Points on a hilly landscape, in no order, each with its height.
From any point a ball rolls to the lowest of the 5 points nearest to it. It stops when none of these is lower. Distance is the straight distance between rows; heights are no part of it.
biv: [ -22   -1   49    6   94   14   23 -116  -45  -16]  (h 7.2)
dip: [-26  -2  -3  -5  22 -25   2 -83 -12 -14]  (h 17.8)
Bodi: [ 27   7 -50  34 -91  52 -42  13  68 -92]  (h 7.8)
lav: [ 37   6 -13   3 -48  28 -43  -5   1 -35]  (h 31.4)
ketu: [ 24   7   0   4 -20   7 -46   8  -8 -21]  (h 32.8)
kekin: [ 39 -14 -20  11 -66  48 -47 -30  29 -54]  (h 34.9)
Suga: [ 34  23 -27  10 -65  33 -31  19  14 -44]  (h 22.6)
bobe: [-63 -12  13 -28  47   2  19  11 -32  36]  (h 25.7)
bito: [ 75 -18 -51  25 -77 -21 -19 110  72 -18]  (h 5.0)
rikul: [-40  -1  20   5  39  -3 -14  24 -15  24]  (h 26.0)
buvi: [ 74 -17 -54  42 -86   0 -21 100  79 -26]  (h 27.8)
riv: [-36   3  26   3  40  -2  28  59 -31  67]  (h 24.4)
Vufas: [-55 -19   6 -28  47 -10   4 -17 -19  20]  (h 9.8)
folip: [ 28 -22   1  17 -40  20 -45 -22   6 -40]  (h 31.3)
lemu: [ 14  50  10   2  -6 -10  -6  47  14  39]  (h 17.1)
Bez: [-20  15  32   3  33   2  18  65  -9  71]  (h 25.1)
Nifa: [-30 -14  61  -7  93   4  48 -94 -46  25]  (h 20.9)
nefel: [ 56  -4 -48  39 -80 -19  -4  89  55 -29]  (h 6.4)
vuto: [-22   4  38 -20  82   2  32 -98 -26  10]  (h 5.9)
Buk: [-34 -21  33 -44  61  -4  38 -59 -31  42]  (h 35.5)
dal: [-30 -27  59 -55  91 -10  57 -52 -68  63]  (h 15.2)
nilog: [-18   0  16   9  27  -5 -30  11 -10  13]  (h 27.9)
vimu: [ 28  40 -31  -6 -44 -34  -1  70  35   8]  (h 44.8)
Tep: [ 73 -16 -52  21 -66 -26 -22 116  63 -13]  (h 3.3)
Robet: [-61  -2  24 -50  63  -4  52  35 -79  73]  (h 11.6)
Zibub: [  7 -25   2  18 -11 -14 -43 -28 -10 -27]  (h 31.2)
liget: [-27 -30  60 -21  91   5  60 -82 -45  36]  (h 54.7)
gazeg: [-61 -19  17 -53  60  -4  34   8 -49  56]  (h 22.5)
Pizur: [  -8   11   21  -10   58   -2   16 -114  -31  -15]  (h 4.7)
Zezu: [  0 -32  -8  18 -18 -13 -13 -71 -14 -50]  (h 29.2)
rupe: [-24   3   9 -21  42 -17  15 -91 -21   0]  (h 6.6)
vedat: [ -9  26  21  11  17   3 -18  41   0  35]  (h 30.3)
numov: [  28    1  -60   28  -95   56  -62  -26   87 -103]  (h 6.8)
Zilu: [ 33  33 -35  11 -65   5   1  48  21 -31]  (h 10.3)
zin: [ 33  19 -46  33 -85  30  -7  43  46 -57]  (h 12.8)
Rabuv: [ 16  50 -15  -1 -22 -32   2  65  34  32]  (h 74.8)
fusap: [-57  -2  20 -16  47  -3  40  50 -43  65]  (h 21.9)
muput: [  7  36  13 -13   1 -20  16  65  28  64]  (h 29.3)
Birud: [-37 -30  47 -75  80 -15  52 -13 -82  78]  (h 19.7)
fibup: [ -43  -18   71    4  110   12   44 -109  -52  -12]  (h 16.5)
vavud: [ 32  15 -42  10 -54 -47  -4  92  46  -3]  (h 20.4)
Fupap: [ 44   5 -54  39 -82 -12   1  72  43 -33]  (h 7.1)
mokof: [-10 -13 -11  12  -9  -8   4 -93 -22 -50]  (h 31.6)
mitut: [-45 -12  -2 -20  35 -19   3 -51 -15   4]  (h 23.5)
subib: [ 30  41 -32   4 -53 -13  -3  54  23  -5]  (h 2.1)
tole: [-56  -9  19 -16  51  -1  22  35 -36  53]  (h 25.6)
Por: [ 27  43  -6   5 -23   0 -19  32   8   9]  (h 60.9)
lesur: [ 36 -17 -25  21 -79  49 -58 -62  65 -78]  (h 20.8)
boti: [ 32 -44  -5  38 -47  23 -32 -69  11 -58]  (h 29.4)

Where does a ball stop that starts at each point below?
zin: Tep
kekin: numov
Bez: Robet
folip: numov
tole: Robet

Call two points neighbours if one is among the 5 nearest of the other. Go from one point of each pair to the other, from neighbour to neighbour, staying as low as possible. Name the highest point that can't be avoided.
lemu / Pizur: muput
numov / Vufas: boti
dal / Vufas: gazeg
numov / subib: zin
Robet / dal: Birud
Pizur / Robet: Nifa
Tep / subib: Zilu
